A landscape with many peaks, sampled at points; each row gives a point and its height.
A climber steps from a point to the highest of its 4 nearest points, and stops where none of them is higher. Distance is the straight distance between rows; heights are no part of it.
z_382 h=471: [  3  18   9  14   1 -17   5 -31]
z_634 h=248: [ 14 -13  -2   4   8   2  -8  17]
z_686 h=275: [ 8 -7  0 -3  8  5 -6 28]
z_565 h=280: [-1  3 -8 -4 -5  8 -3 20]
z_977 h=361: [  2 -12   1  -4   3   7   1  13]
z_254 h=488: [  5 -14   5   3   8  -6   9 -20]
z_390 h=584: [ -4  14  11   6  -2 -13  11 -33]
z_39 h=684: [  0 -14   2   0   3  -2   5 -11]
z_816 h=176: [-13  12   1   0 -10  -9   3 -30]
z_641 h=63: [-14   8  -8  -6 -12   6  -3   6]
z_575 h=193: [  0  10   6 -17  10  15   0  36]
z_954 h=485: [  1 -11  -1  -3  -1   5   5   0]
z_783 h=397: [ 10 -13   3  10   9 -10  -1 -15]
z_4 h=310: [-2 -6 -3 -9  2 10  1 19]
z_496 h=183: [ -7  18   4 -17   1  12   0  37]
z_970 h=505: [  9 -17   0   4   6   0   0   2]
z_223 h=322: [-3  2 -7 -3 -5  8 -3 14]
z_335 h=629: [-11  13  -6 -11  -9  10  -8  24]
z_945 h=468: [ 10 -16  -2   8   5  -7  -3  -1]
z_704 h=316: [ -1 -13  -1 -11   4   9   7  10]
z_168 h=385: [ -5  -2  -3   1  -5   0   7 -15]
z_614 h=436: [ -6 -10  -2  -7  -1   6   8  -5]
z_149 h=260: [ -6   5  -3   2  -7  -1   5 -19]
z_580 h=293: [ 7 -5 -5  1  0  5 -7 20]
z_952 h=537: [  5 -10  -5   4   1  -1   1  -2]
z_623 h=301: [-13  17  -7 -14 -12  10 -11  23]
z_857 h=199: [  2  16   4 -13   8  11   0  38]
z_859 h=346: [ 15 -23   2   9  11  -8  -6  -8]
z_996 h=187: [ 10  16  15 -17  18   6   3  45]
z_747 h=349: [ 13 -14  12  11  13 -15   3 -26]
z_87 h=469: [ -3  -3   0   0  -2  -2   8 -14]
z_26 h=473: [  4  -3   0   6   0  -6   5 -20]
z_109 h=155: [ 16  -5   5   0  13   3 -10  36]
z_282 h=318: [ 14 -24   4   8  13  -8  -6  -7]
z_629 h=491: [ 3 -2 -7 10 -3 -4  1 -6]
z_305 h=302: [ 11 -10  -1  -2   8   4  -3  22]
z_67 h=567: [ 3 -9 -4  3 -1  0  2 -9]
z_225 h=483: [  2   9   8  12   0 -15   8 -29]
z_929 h=231: [10 -3 -1  2  8  5 -6 32]
z_169 h=112: [-15   9  -6  -4 -15   2  -2 -12]
z_119 h=51: [-19  12  -7 -10 -16   6  -6   0]
z_760 h=186: [13 -9  6 -7 16  4 -5 36]
z_189 h=671: [-23  12  -2 -10 -16  -1  -3 -24]
z_950 h=234: [ 14 -18   0   0  12   2  -8  17]
z_457 h=534: [ 0 -5 -5  3 -2  1 -1 -6]
z_993 h=288: [ 1 -1 -8  7 -6  1 -6  6]
z_820 h=281: [-7  2 -4 -7 -8  8  1 12]
z_162 h=253: [ 6 -3  2 -5 11 10 -3 30]
z_733 h=454: [  4  28  26  14   9 -18  11 -35]
z_519 h=458: [  0   5   6   8   0 -11   8 -31]
z_350 h=254: [ 11   0  14  12  10 -16   9 -30]
z_757 h=166: [-18  10   1  -6  -7  -5   7 -29]
z_200 h=517: [  4  -3  -6   8  -3  -5  -1 -14]
z_423 h=331: [ 4 -7 -5 -1  4  6 -2 20]
z_268 h=374: [ -4   0   2   2  -2  -5   6 -22]
z_40 h=364: [ 7 -3 -7 10 -2  1 -8 15]
z_758 h=411: [-3 -7 -3 -4 -2  9  1  7]
z_71 h=148: [ 16 -21  -1   6  12  -3  -9  11]
z_593 h=259: [ 8 -4 -6  4  2  4 -7 25]
z_904 h=120: [ -6   7 -12   6 -12   2  -5  -3]
z_12 h=415: [ 10 -14   7   9   6 -11   6 -21]
z_754 h=453: [ -1  29  20   8   2 -17  10 -36]
z_234 h=224: [ 3  5 -2 -7  0 10 -1 29]
z_60 h=296: [-11  12  -8  -6 -12   6  -5  17]
z_721 h=179: [-14  12 -10  -5 -15   5  -8   7]
z_525 h=398: [ 11 -10  -2  11   6  -9  -2 -10]
z_790 h=285: [-10   9  -4 -12  -8  12  -2  22]
z_834 h=456: [ -7  21   7   7  -7 -14   5 -35]
z_45 h=245: [ -8   3   0   0  -4  -4  11 -24]
z_239 h=687: [-22  11  -3  -7 -13  -3  -4 -21]
z_389 h=144: [-10   5  -9   0 -11   4  -2  -6]
z_198 h=250: [ -8   5 -12   0 -10   5  -8   9]
z_258 h=196: [-14   5  -4  -9  -8   6  -1   0]
z_516 h=467: [  2  17  18  11   7 -15  12 -37]
z_472 h=434: [ 12 -17   0   5   8  -3  -1  -9]
z_68 h=463: [  8 -10  -4   6   2   4  -2   8]
z_677 h=276: [-13   2  -4  -5 -10   4   2 -13]
z_446 h=480: [-15   0  -3 -10  -9   6   5  -7]
z_715 h=111: [16 -4 11 -6 20  3 -9 42]
z_939 h=386: [ -7  12   1   6 -11  -9   2 -28]

For each start below, name the point where the climber stops.
z_565 -> z_39
z_119 -> z_446
z_816 -> z_390
z_389 -> z_446
z_721 -> z_335
z_12 -> z_39
